A landscape with many valleys, sampled at points; each row gives a point and its height.
A ball rolls from a point to the lowest of its 3 nearest points, and stops where none of them is lower. Distance is the straight distance between rows; heights are no part of it.
dovuf height 376: [128 121  97 100 139 137 147 115 146 117 116 118  88  91 135 123 109 118
 136 147 202 125 112 128 129]
Zisu height 419: [ 90 148 109 138 121 147 170 153  88 102 151 120 111 120 112 141 114 119
 134 119 118 133 108 130 143]
Lel height 364: [103 145 121 143 120 141 158 143 108 118 157 134 114 137 117 138 135 111
 132 122 112 128 111 126 139]
tifav height 598: [138 137 173 152 111 116 102 132  94 122 135 116 161 147 106 115 148 129
 104  95  43 155 160 132 131]
Vodar height 407: [118 151 112 136 164 103 166 158 137 161 111 167 102 128 147 113 104 154
 186 156 200  83  92 117 137]
Lafe height 589: [106 145 109 137 118 146 130 137  91  97 133  87 105 100 114 146 116 133
 110 113  97 166 136 132 152]
zov height 305: [175  91 144 124 127 111  84  77 208 171 123 171 154 173 161 123 169 114
 119 138 141  91 145 109  99]
Fivo height 217: [143 145 169 154 114 125 122 121 111 130 144 137 168 184 111 115 165 116
 105  93  53 143 137 141 126]
Sabi height 491: [168 135 149 147 131 137 121 104 170 183 129 179 155 208 146 131 176 119
 142 158 120  92 101 114  98]
tev height 516: [120 134 118 128 115 139  98 133  95  94 117  71 114  84 114 138 116 151
 107 120  98 172 160 135 150]
Vuta height 277: [167 111 130 122 137 116 112  96 191 162 125 162 105 145 146 121 161 110
 142 159 169 101 114 100 123]
peko height 399: [ 63 148 102 125 128 135 183 166  87 116 139 133 122 123 118 136 100 141
 164 125 144 101  97 138 144]
Mef height 482: [124 136 128 145 117 132 123 122 135 124 148 130 119 137 118 132 150 116
 112 115 114 136 133 123 133]
Nur height 347: [136 118 131 138 118 119 102 108 150 125 140 125 122 134 127 126 150 118
 104 113 113 136 147 126 123]
Zafo height 411: [137 116 101 101 127 131 117 102 148 101 117  83  87  88 128 132 113 122
 109 123 166 158 143 134 134]
bok height 476: [123 137 121 145 121 137 138 130 136 125 152 137 112 139 121 134 145 111
 122 125 123 123 116 121 133]
Dimu height 638: [ 91 176  94 158 167  86 177 163 122 170  91 167  88 154 137 112  99 179
 209 143 187  80  87 121 157]
gotag height 698: [ 93 147 109 138 115 154 144 153  67  94 133  86 111 102 107 147 110 138
 121 117  79 172 132 134 154]
Rele height 263: [162 109 130 125 127 117 102  92 191 154 130 150 116 145 143 123 161 111
 124 142 157 111 131 110 122]
kuzem height 360: [121 128  98 116 125 140 120 119 123  98 119  80  94  87 126 142 110 132
 108 126 139 164 136 135 143]
Did height 433: [170  80 169 128 112 104  61 126 137 124 132 118 166  91 138 123 129 126
  97 109  81 153 187 115 102]
Suzav height 335: [142 130 126 133 137 126 141 125 161 150 141 156 109 140 138 126 152 116
 146 156 165 103 101 104 129]
vitid height 513: [165 108 184 143 114 109  77 127 121 132 140 126 182 132 128 118 141 117
  98  95  54 149 173 123  99]
linez height 438: [ 74 145  98 123 131 145 172 157  85 100 140 116 112 109 115 146  97 130
 139 124 133 128 104 139 145]
Sikeb height 534: [ 70 148  84 101 139 160 161 158  61  79 116  84 109  84 119 157  69 147
 125 124 105 167 119 152 155]
Tuf height 279: [157 105 120 116 127 119 108  93 192 141 126 130  98 120 136 119 146 107
 122 139 181 121 137 114 125]
sano height 278: [105 124  75  67 155 146 149 127 111  83  91  81  99  72 121 148  61 134
 114 148 185 172 121 163 140]
keru height 584: [125 133 118 140 116 131 114 122 124 110 135 102 108 113 118 135 131 130
 109 111 109 156 145 128 141]
kogo height 653: [ 63 159  98 125 127 159 171 166  47  81 128  92 115  97 109 154  86 141
 135 118  79 165 118 143 152]
Kad height 354: [124 125  86  97 135 138 133 108 130  92 113  87  89  84 127 139  96 131
 118 129 169 161 130 141 137]
rifu height 409: [162 116 216 132 104 118  89 146  70 115 134 110 198 115 107  95 149 123
 102 108  17 155 168 127 118]
sazi height 152: [144 143 142 151 142 123 153 148 150 172 140 183 127 168 144 134 151 122
 166 166 147  90  80 103 119]
dugip height 358: [158 126 144 139 129 129 116 103 181 165 134 167 135 177 142 133 173 115
 136 153 136  97 114 110 113]
bas height 187: [169 131 170 152 116 150 121  90 149 173 125 165 193 235 140 109 183 114
 132 119  75  97 115 140  83]
Katen height 172: [103 128  97 110 149 128 168 142 129 122 119 128 104 100 133 122  97 139
 156 145 201 107 101 131 139]
bugon height 275: [172  96 136 121 125 108  88  80 204 159 122 155 125 144 146 119 157 113
 116 133 156 106 144 112 114]
roke height 375: [166  86 167 127 117 101  72 104 160 139 140 140 175 130 148 127 137 111
  97  98  89 136 171 126  89]
kod height 224: [ 84 137  94 115 140 128 174 152 116 124 119 128 110 113 131 125  93 143
 162 137 188  98  94 133 144]
gur height 339: [162 128 175 143 112 125 112 103 138 149 137 156 190 205 131 115 165 115
 112  98  67 121 138 138  97]
memi height 346: [163 121 172 142 113 126 103  96 149 161 136 159 196 206 139 117 165 111
 110 102  75 113 142 136  84]
lem height 559: [117 151 132 150 114 133 127 133 101 115 149 114 122 136 106 131 145 120
 108 108  80 154 140 128 140]
zaz height 276: [ 84 145  90 114 151 119 174 158 119 135 105 134 102 117 132 122  93 159
 176 144 198  87  98 140 151]
gesog height 323: [149 142 165 144 113 137 123 104 132 155 138 159 172 213 120 116 176 112
 121 114  77 116 120 133 109]
fus height 298: [101 134 107 122 134 138 172 153 119 121 137 132 107 113 126 133 112 126
 152 138 170 107  96 126 141]
vapa height 337: [147 126 158 150 115 116  96 112 134 136 143 138 158 160 125 124 154 118
 102 100  80 134 153 131 113]
mip height 370: [141 134 144 146 125 136 131 115 152 154 146 159 138 176 127 131 175 111
 125 134 118 109 113 120 123]
pupot height 571: [124 132 144 148 106 132  93 130  91 111 125  87 133  97 108 125 130 145
 103 109  68 164 168 132 145]
Kon height 361: [ 87 139 109 133 125 138 174 155 103 116 146 134 113 118 119 138 116 124
 143 126 142 116 101 132 140]
bikup height 401: [153 114 172 143 118 116  93 109 138 139 139 144 172 163 130 119 151 119
  98  94  71 138 159 133 104]
rifa height 280: [121 120  86  81 152 134 159 122 139 119 103 114  97  83 131 112  84 128
 144 159 233 128 114 139 127]
lavu height 348: [ 93 145 118 141 125 142 169 155 100 123 156 142 121 136 119 137 127 121
 148 125 126 114  98 123 138]
ture height 455: [177  95 185 135 114 107  71 123 132 131 143 131 184 117 135 119 142 117
  98 105  57 150 182 117  89]
tavo height 259: [164 121 163 142 120 134 105  87 166 170 129 165 184 216 144 121 177 115
 119 128  98  97 130 126  90]
Zizo height 408: [153 141 143 152 139 131 145 135 159 173 142 186 138 182 139 134 165 117
 154 171 135  96  89 106 112]
vodor height 428: [129 121 110 120 117 131  99 109 137 102 118  77 102  89 129 137 119 133
 103 115 131 160 155 136 142]
didu height 288: [161 100 144 128 123 111  86  90 191 149 133 153 144 157 146 124 157 110
 108 120 134 111 149 117 111]
ruvi height 734: [ 90 156 114 145 114 152 162 158  57  94 142 105 117 115 100 142 113 128
 126 109  72 167 123 131 155]
Saz height 457: [165 134 142 148 137 132 125 113 173 177 132 182 142 192 142 135 174 116
 142 166 132  98 104 110 106]
Zunog height 330: [ 99 145  91 120 156 109 168 147 122 148  96 144 101 113 133 108  89 163
 187 149 215  83  97 135 150]
tamo height 241: [149 112 123 125 123 121 113 100 178 142 134 139 111 134 136 123 154 112
 117 132 156 111 130 115 130]
muru height 341: [ 95 146 123 143 130 133 173 163 110 134 151 150 131 141 118 133 131 121
 157 140 137 102  88 121 137]
Sesa height 473: [103 136  86  80 148 154 132 140  86  70  97  64 100  63 121 161  72 152
 110 145 135 184 129 158 153]
zeduk height 657: [ 45 145  81 104 139 156 177 166  64  84 118  98 117  98 117 153  70 151
 140 111 124 138 108 157 152]
Zuz height 416: [142 118 104 106 149 122 157 124 158 139 109 144  91 102 142 110 111 127
 155 166 224 110 105 109 128]
vaz height 524: [ 95 135  89 114 131 154 156 141  98  87 127  91  99  89 126 148  93 138
 122 122 139 151 113 142 142]
repa height 357: [152 129 171 145 115 121 101 108 139 146 138 151 177 184 126 117 163 114
 105  98  72 128 148 133 104]
Dem height 246: [ 66 149 101 131 124 153 180 161  68  97 143 113 116 115 111 148  94 130
 140 109 108 141 109 142 150]
Refo height 301: [174  76 158 121 115  99  72  92 196 150 133 154 168 145 155 129 146 111
 102 109 119 117 163 119  85]
vago height 315: [166 119 135 132 136 121 115 101 187 165 128 169 123 170 143 125 165 115
 134 155 149  97 115 108 114]
fasod height 527: [160 141 151 155 136 140 140 118 158 180 138 180 148 207 141 132 172 121
 149 163 120  93  92 115 104]
Dul height 371: [167 103 171 140 116 120  86  98 157 153 139 158 189 173 144 123 158 107
 103 100  77 122 154 128  86]
Sidap height 333: [147 126 136 140 125 130 117 107 171 155 142 157 128 166 130 132 168 114
 126 138 131 109 120 113 120]
vaka height 458: [165 145 155 155 128 146 137 107 156 179 130 178 163 220 133 126 180 115
 146 153 101  98  97 118  98]
sokil height 70: [129 152 158 152 113 127 127 126 102 126 144 137 152 174 105 122 162 112
 106 100  57 142 138 137 134]
tovib height 260: [112 123  79  76 163 129 163 124 130 124  84 120 103  87 130 110  73 139
 151 162 243 120 115 145 127]
Niv height 77: [ 58 143  81 101 142 138 177 159  92 108 109 112 111 111 122 134  79 154
 156 126 170 104  99 151 151]
tenuk height 469: [159  95 175 141 113 109  72 125 127 127 135 117 170 109 135 118 135 128
  96 100  73 150 182 123 103]
Lerul height 359: [126 142 141 153 115 131 124 123 121 130 152 134 134 159 113 125 157 112
 112 110  92 135 132 130 133]
topa height 417: [140 125 103 111 162 108 159 132 153 148  97 149  96 100 149 102  94 140
 171 169 241 102 107 116 130]
dig height 464: [128 121 111 119 119 135  93 123 117  99 114  69 105  80 123 139 117 149
 103 119 115 170 161 137 144]
bikez height 504: [176 111 118 112 145 111 124 101 190 157 110 159  91 124 147 112 144 110
 146 172 210 110 120  99 124]
Voto height 282: [ 74 150 105 139 140 119 180 171  99 141 128 148 115 135 125 125 103 153
 181 138 162  80  93 132 150]
Ven height 216: [101 138  90 106 135 154 139 142  92  78 117  73  97  78 119 156  89 141
 115 129 117 176 125 143 148]
Dovi height 287: [177  96 135 120 133 106  95  78 210 172 119 167 125 159 149 121 164 108
 130 154 169 100 132 101 114]
todoz height 345: [135 116  94  91 160 125 156 123 150 135  99 134  98  91 136 103  88 135
 156 165 244 113 116 126 124]
pel height 316: [177  86 156 124 119 114  84  82 198 172 128 168 176 181 156 128 160 112
 117 124 121  98 146 114  84]
Selu height 465: [ 83 140  77  77 152 154 152 148  78  71 102  79 106  72 127 163  56 149
 117 133 134 167 118 166 152]
zis height 423: [104 138 108 135 127 142 152 138 118 115 149 125 107 122 121 142 130 120
 132 124 136 131 113 127 136]
dadi height 284: [109 124  96 109 136 137 160 132 129 113 127 119  98  99 130 129 104 126
 136 136 183 120  99 128 132]
fitor height 377: [124 122  89  93 137 138 144 120 138 105 110  96  90  83 129 134 100 121
 126 135 189 147 115 137 135]
nerov height 296: [168 107 139 130 127 117  96  87 197 168 125 165 134 166 151 128 168 112
 126 149 147  96 131 109 111]
zuf height 554: [158 104 188 137 103 113  72 139  95 120 133 107 179  99 121 110 134 126
 103 108  48 155 183 121 120]
serov height 281: [156  95 150 132 113 108  69 118 148 119 133 114 146  98 136 122 129 131
  94  99 103 147 182 124 112]
pomig height 340: [147 150 150 150 127 143 147 126 141 160 148 173 149 201 122 128 174 111
 139 144 103 103  97 124 116]
rata height 148: [138 123 123 130 124 128 127 108 163 134 142 140 111 135 131 132 153 113
 121 134 147 118 116 116 131]
pifos height 299: [135 147 149 151 122 142 155 135 125 149 152 169 140 186 116 129 171 107
 137 140 105 110  97 119 122]
ged height 384: [127 133 118 129 136 130 154 135 145 140 140 148 104 127 135 129 136 115
 148 152 173 101  98 111 131]
Sok height 539: [102 164  93 146 166  91 171 159 128 164  90 161  92 139 142 110  96 179
 198 145 204  80  90 125 155]
Sisem height 481: [107 132  73  53 166 149 136 133  95  73  81  72  98  60 119 159  57 144
 106 153 156 196 133 174 156]
biko height 391: [163 114 182 140 117 118  89 110 133 139 138 145 192 173 132 116 155 116
  98  93  59 134 157 134  93]
rebi height 477: [129 130 126 140 114 128 113 116 138 118 141 112 110 123 121 132 143 123
 109 114 115 143 141 121 134]
Bavar height 353: [ 67 147  96 127 127 144 179 161  87 103 138 120 115 114 118 139  97 137
 150 121 136 121 102 134 142]
Per height 510: [131 146 124 141 160 104 163 152 145 166 121 181 109 138 153 124 115 141
 182 163 187  84  85 106 128]
Vakon height 412: [144 127 146 143 116 120 103 106 150 140 143 148 149 172 125 130 162 112
 108 107  93 123 145 127 117]
mafo height 418: [139 113 150 136 108 118  75 125 119 109 126  95 137  89 126 125 127 144
  98 107  89 157 180 126 134]
negi height 270: [ 91 149 103 138 120 149 160 149  85  99 144 103 107 108 111 145 113 126
 127 116 105 153 120 129 145]
Lin height 382: [145 142 140 144 149 118 150 145 153 168 135 183 121 153 145 132 132 125
 167 169 162  91  85 105 124]
febe height 426: [119 139 129 150 117 137 135 130 122 124 153 133 116 141 116 132 145 114
 113 115 103 139 124 125 134]
lere height 286: [ 43 145  79 103 137 141 180 165  83  98 113 108 111 114 120 142  76 154
 156 119 156 110 101 154 154]
poge height 557: [146  94 143 125 107 115  62 127 128 106 118  81 131  70 129 123 117 144
 102 110 106 159 183 129 126]
nodo height 483: [128 122 110 109 117 138  84 122 104  90 101  58 106  67 124 140 108 159
 104 127 110 175 164 142 148]
rega height 422: [ 93 156  90 132 159 100 173 159 123 158  93 150  97 129 140 110  94 171
 192 151 206  82  95 135 157]
dase height 436: [134 130 135 145 117 123 111 114 139 132 146 130 132 149 118 130 156 113
 108 110 106 135 138 128 128]
tum height 568: [119 140 131 142 133 132 159 144 134 149 151 162 122 153 125 134 143 116
 152 150 145  98  91 114 127]
fabin height 203: [154 134 136 145 147 122 142 131 164 166 137 177 118 159 150 133 151 120
 153 169 158  91  94 101 117]
Tezap height 767: [123 148 166 159 102 132 113 139  65 116 130  95 146 124  94 111 144 138
 110 101  33 166 158 137 156]
rases height 564: [155  98 189 129  98 120  65 142  89 115 135  98 171  76 119 108 132 133
 102 114  54 158 186 118 119]
Pez height 615: [116 132 131 145 106 141  94 129  87 102 122  73 121  85 105 135 124 151
 107 116  72 170 166 134 153]
Levip height 579: [118 143 137 153 138 129 159 156 127 153 147 173 132 167 129 132 147 121
 163 152 140  95  88 115 126]
dop height 593: [173  86 190 133 111 114  65 139 115 122 137 115 183  92 128 119 135 116
  97 116  53 157 184 114 103]
venuf height 314: [117 120  90  91 148 130 160 130 139 118 113 116  96  88 134 124  95 128
 142 151 216 123 107 134 130]
badop height 273: [110 118  79  70 153 142 160 122 126  95  95 102  97  81 121 132  70 130
 129 151 215 148 115 156 129]
nugo height 414: [123 152 132 153 149 112 163 161 134 166 136 181 121 155 143 130 128 135
 178 157 161  85  82 108 127]
pima height 167: [153 140 185 150 114 118 107 125  95 129 136 134 180 172 116 107 159 120
 105  87  34 147 150 137 114]
Ramiz height 485: [126 128 109 126 127 134 138 120 143 122 136 123 101 115 128 136 137 112
 121 130 154 131 118 119 133]
vupo height 244: [ 55 150  86 122 136 127 182 165  94 126 112 127 107 124 118 126  88 160
 176 130 170  88  97 143 155]
vif height 531: [145  97 160 127 105 120  60 135 106 103 122  78 147  68 125 124 124 148
 100 120  85 159 192 122 128]
dosol height 470: [144 103 166 135 107 118  65 133 105 114 130  93 154  84 121 122 126 142
 101 111  74 156 187 125 130]
Goput height 235: [ 98 130  84  80 155 134 168 133 117 113  93 112 102  91 129 119  74 140
 147 149 222 122 111 154 135]
Zudol height 312: [156 113 154 141 117 121 101  96 171 154 134 158 161 182 133 126 167 115
 111 114 104 112 140 128 102]
viza height 251: [145 112 133 132 120 120  97  98 177 140 138 139 125 135 134 129 149 112
 108 119 130 123 151 119 117]
kogu height 290: [153 121 132 134 127 122 115 101 184 159 135 153 120 159 136 128 164 109
 129 148 151 103 122 113 120]
tig height 474: [118 130  83  81 146 155 118 127  98  76  94  60  96  64 121 155  81 151
 108 147 137 193 136 155 150]
gumed height 245: [125 144 137 146 123 141 144 132 136 144 157 155 131 169 116 134 161 108
 134 139 116 115 106 121 126]
zavip height 257: [ 96 127  77  70 153 141 162 129 117  96  95 102  98  82 125 134  66 138
 129 141 199 145 111 160 136]
vobo height 592: [169  85 196 126 102 120  66 144  91 118 140 103 187  82 121 110 138 124
  98 126  47 159 184 107 108]
fita height 293: [ 82 135  73  78 150 150 161 137 100  84 104  86 108  84 125 153  64 143
 129 132 171 151 110 161 141]
vesav height 186: [149 119 166 144 113 111  84 121 129 124 140 123 158 135 124 120 143 125
  99  98  76 149 166 129 114]
domon height 394: [148 141 187 150 109 115 104 131  79 120 128 118 176 156 108 109 148 126
 108  91  22 153 153 138 135]
kefor height 295: [176 136 164 157 115 153 130  95 154 191 120 173 189 243 146 113 187 124
 147 139  85  94 108 128  83]
Gab height 300: [124 147 141 150 116 137 139 126 123 135 148 151 140 177 111 130 165 111
 122 120  94 125 116 129 130]
Nobet height 303: [130 137 133 144 123 132 133 125 144 141 146 149 129 163 121 131 164 108
 123 131 115 118 118 122 127]
dobod height 378: [122 124  86  92 137 148 129 117 119  85 107  73  93  77 125 150  90 135
 112 132 158 176 134 149 143]
maza height 289: [171 104 163 134 124 131 100  83 178 174 129 169 188 206 153 121 167 112
 119 127 102  98 136 121  82]
bopu height 367: [ 97 147 126 146 142 119 174 169 116 149 137 167 124 147 129 128 122 140
 175 148 156  82  86 119 135]
Nof height 311: [153 101 132 124 116 107  76 110 159 111 123  94 116  92 137 128 123 132
 104 107 125 148 176 128 126]
zuri height 313: [107 125  82  88 141 146 151 127 119  92 111  87  95  77 126 142  83 129
 119 136 173 156 116 150 133]
dute height 752: [104 156 135 153 111 146 149 144  71 103 144 109 122 130  98 134 133 125
 119 112  63 162 132 128 152]
kom height 285: [115 131  96 112 125 144 119 129 105  87 114  67  95  78 120 150 102 144
 110 122 119 176 143 138 152]
Suzo height 410: [128 145 153 156 112 133 117 132  95 118 146 115 140 147 104 121 147 122
 108  97  57 158 148 133 143]
meliz height 328: [105 136 118 133 132 137 162 150 120 128 146 144 112 130 119 130 129 121
 147 136 151 106  96 119 134]
gezas height 519: [140 138 135 144 133 133 144 133 150 161 146 169 132 172 131 135 164 114
 144 154 134  99  97 110 122]
Pulef height 322: [147 141 204 148 103 118 101 141  59 121 130 106 182 134 101  93 151 131
 108  97  11 151 157 136 140]
Bizuf height 329: [144 112 144 137 113 114  79 117 140 117 128 107 131 107 126 128 133 130
  95 104 104 149 174 124 124]
gutas height 520: [ 87 146  94 118 127 157 150 148  77  84 129  87 106  93 115 151  95 139
 123 123 108 162 122 139 150]
vaziv height 114: [143 115 146 141 112 113  87 115 146 130 140 127 146 136 127 128 145 118
 100  99  93 138 161 127 117]
deziv height 355: [115 133 110 120 133 137 156 137 134 121 141 136  99 115 131 134 124 119
 138 141 171 114 104 119 131]
numi height 321: [156 102 165 135 112 105  79 111 148 133 139 134 168 134 137 125 142 117
  96 100  84 137 168 125  99]
Fif height 302: [102 138 113 130 150 111 166 157 130 147 118 152 108 123 137 120 106 142
 175 154 190  85  88 124 143]
miro height 389: [ 65 141  74  83 148 149 169 151  81  80 103  92 112  89 120 152  61 153
 135 124 148 139 109 161 151]
dutiz height 97: [ 75 138  84 111 132 152 169 153  90  86 125  98 105  92 121 154  83 136
 131 121 139 140 109 146 143]
dimep height 215: [137 121 167 145 105 121  81 137  90 114 132  93 156  97 112 117 135 146
 102 108  63 155 177 128 138]
Moma height 205: [ 71 138  91 112 135 141 179 159  98 107 125 122 107 104 128 137  90 144
 154 130 164 109 101 141 141]
Mis height 240: [ 81 156 104 148 150 104 179 167 111 155 113 159 108 142 129 120 106 163
 192 144 175  75  89 128 146]
dade height 383: [118 140  93 121 167 101 164 143 134 158  82 150  94 110 146 100  89 163
 184 159 237  95 104 127 140]
vasad height 404: [175  79 170 127 114 100  67 117 157 134 139 138 178 112 148 126 136 110
  95 105  79 148 180 117  90]
belut height 521: [136 102 132 116 111 126  65 125 110  95 110  64 124  60 129 127 113 157
 102 123 105 170 183 131 136]
bif height 327: [180 103 148 136 127 126  98  82 195 182 123 172 161 194 155 124 171 117
 127 147 127  90 131 110  97]
viro height 501: [131 122 130 135 113 121  90 120 125 109 127  90 117  98 123 130 128 138
 103 110 104 155 167 129 138]
dunus height 247: [161  91 145 121 118 100  71 101 170 128 133 123 141 111 144 125 133 121
 102  99 119 137 171 123 109]
kevok height 450: [147 117 107 106 141 126 142 109 165 135 119 133  88 103 135 114 127 116
 139 157 207 117 112 115 131]
sak height 661: [120 144 134 153 108 139 113 137  87 108 137  95 123 121 105 128 139 134
 109 104  64 163 152 133 148]
zipud height 351: [139 133 154 154 111 123 107 118 119 132 143 133 153 161 118 117 152 119
 103  96  66 140 150 134 127]
muk height 525: [158  84 175 124 104 116  60 141 113 112 129  98 163  64 127 123 129 132
  99 121  75 157 188 112 113]
kep height 392: [158 124 183 145 114 112  92 120 116 132 138 135 184 160 123 113 148 119
 103  93  50 144 160 135 104]
Sireg height 594: [147 110 120 122 116 120  98 100 170 120 128 110 107 107 132 126 135 117
 106 114 147 141 152 126 128]
Pura height 352: [111 142 119 139 139 124 168 161 126 143 139 156 118 134 134 126 123 130
 166 147 167  90  90 116 136]
pimez height 62: [158 137 207 143 111 117 105 132  76 124 127 121 193 149 110  98 150 127
 109  92  11 152 152 138 120]
Mazar height 283: [155 134 203 143 109 114  97 141  73 125 132 113 189 139 115 104 144 125
 105  95  19 156 161 132 123]
Nit height 462: [162 113 113 110 155 113 146 114 170 154 105 157  90 105 150 104 117 119
 158 174 230 113 109 102 125]
Ter height 556: [110 144 117 145 117 141 139 134 101 108 148 110 110 116 112 143 130 119
 115 112 102 148 127 127 146]
tuzud height 208: [ 87 145 101 122 125 146 162 147  96  97 139 111 110 103 118 148 105 127
 128 119 131 140 111 132 142]
fur height 325: [ 92 133  86  98 142 141 168 144 111 102 116 111 104  95 131 134  79 135
 145 136 187 120 102 141 140]
vom height 324: [180 109 159 138 122 132 101  82 186 185 124 172 182 207 155 124 180 124
 125 145 115  87 132 118  83]
Padeg height 379: [ 75 149 111 135 122 140 183 166  87 110 145 135 119 126 113 138 112 127
 149 115 123 118 104 133 144]
zur height 480: [166 110 204 139 112 114  82 137  93 124 136 119 190 122 118 108 138 119
  99 105  34 156 171 125 108]
Ras height 526: [134 121 154 142 111 115  84 127 111 116 133 103 141 110 118 122 134 135
 100 101  71 158 176 128 129]
keba height 292: [164 105 162 137 119 123  93  92 175 162 134 162 185 188 148 125 166 115
 113 116 101 104 144 127  90]
pes height 242: [ 69 134  78  90 148 138 174 149  98 100 102 108 107  94 123 138  71 148
 147 133 182 117 102 161 146]
Fid height 294: [158 117 126 126 144 120 130 116 179 158 125 160 104 140 145 126 155 113
 145 162 175 100 107 103 125]
madof height 720: [130 135 174 156 106 124  92 140  78 113 131 101 153 121 101 110 138 137
 106 100  42 158 167 133 137]
mogu height 342: [153 109 160 139 116 115  90 100 163 147 141 148 170 166 134 124 159 116
 100 104  96 122 154 125  99]
satof height 385: [139 128 120 123 147 114 150 133 157 149 122 157  99 118 149 120 128 127
 158 166 200 100  99 109 126]
liger height 487: [ 59 149  92 121 130 149 176 161  68  92 135 107 114 109 115 149  84 140
 144 113 116 131 105 140 152]
Logim height 344: [121 137 115 130 154 113 159 151 143 143 124 156 106 118 145 118 114 136
 170 157 197  92  92 113 134]
dun height 356: [ 99 155 108 150 160  94 169 165 127 159 109 167 105 139 143 117 101 165
 195 148 185  77  86 124 145]
femiv height 92: [102 135 103 118 127 144 157 137 117 102 138 109 104 102 126 137 107 124
 128 127 153 131 109 132 138]
rigi height 380: [127 130 109 119 156 114 161 140 143 149 113 150  96 107 144 110 107 138
 169 161 218  98 100 118 133]
Levem height 400: [174 124 156 144 129 135 112  90 178 187 122 175 163 213 147 124 181 120
 133 147 114  90 118 116  95]
Rure height 258: [ 98 139 104 121 138 126 171 155 121 134 128 138 108 118 133 124 106 144
 166 143 183  93  91 126 139]
nuvab height 421: [112 139  99 125 121 145 128 131 107  95 128  80  98  93 119 149 113 136
 112 122 115 166 134 135 143]
nok height 484: [ 78 144  82  90 141 158 153 152  69  76 108  79 108  77 120 163  66 150
 123 135 119 170 115 155 154]
nemek height 369: [152 110 148 137 115 114  86 104 169 142 143 143 148 150 135 125 156 116
 101 107 108 123 157 125 110]
les height 413: [117 132  83  99 166 116 165 135 133 142  77 135  95  97 134 100  79 153
 172 169 252 106 113 138 133]
Zif height 214: [ 93 135  87  96 154 124 167 140 120 129  98 128 100  99 134 115  81 151
 161 153 218 101 104 140 143]
daf height 291: [115 124  79  69 149 145 146 118 119  85  98  82  91  74 125 145  73 133
 113 140 190 169 125 156 132]
Zod height 297: [154 127 154 148 119 130 112 101 159 160 138 163 169 200 128 121 175 114
 118 122  93 107 126 128 104]
rir height 386: [112 143 132 146 125 138 160 145 109 128 163 147 127 162 114 135 150 110
 136 130 112 118  99 125 132]
Kude height 390: [153 138 155 151 126 144 130 113 150 164 140 169 154 202 129 129 180 114
 127 143 105 106 108 122 113]
Sitok height 225: [155 101 134 125 117 107  85  93 184 134 130 132 127 126 142 126 151 116
 103 110 138 125 158 120 119]
dagam height 79: [119 127 111 113 140 128 163 135 140 131 130 136  99 105 138 121 114 125
 152 152 195 107  99 117 132]
sodu height 274: [153 106 141 132 114 109  79 105 160 125 130 116 129 110 135 128 136 124
 104  99 112 140 170 124 120]
pamu height 350: [141 141 158 152 114 131 118 116 131 143 146 150 156 186 114 122 170 112
 111 110  77 126 129 132 124]
meteb height 441: [109 129  93 108 129 141 144 134 117  98 126  92  94  91 126 145 103 126
 120 128 155 149 118 136 138]
sove height 373: [142 117 109 111 126 128 127 111 166 124 129 124  94 110 130 126 131 113
 126 140 177 128 122 118 132]
pena height 372: [100 142  97 122 125 153 132 144  83  87 122  74 102  85 115 153 105 144
 112 123 102 172 133 138 154]
Ziko height 522: [131 123 105 122 124 131 120 114 144 108 131 100  96 101 127 135 126 122
 109 120 139 148 137 130 134]
gadi height 368: [119 133 118 131 129 131 150 137 137 130 149 144 108 128 128 137 139 114
 135 137 152 114 105 118 135]

For each start below, name the point where the ball stops.
biko | tavo
viro | Sitok
Kon | dagam
dugip | rata
tenuk | Sitok
kevok | rata
Sabi | tavo
bif | rata
nugo | dagam
Per | dagam
satof | dagam
memi | tavo

Write out the way that a ball takes from each point below.
Sidap | kogu Rele tamo rata
fasod | Saz dugip vago kogu Rele tamo rata
vaka | Kude pomig pifos gumed
gadi | meliz fus Rure kod Katen dagam
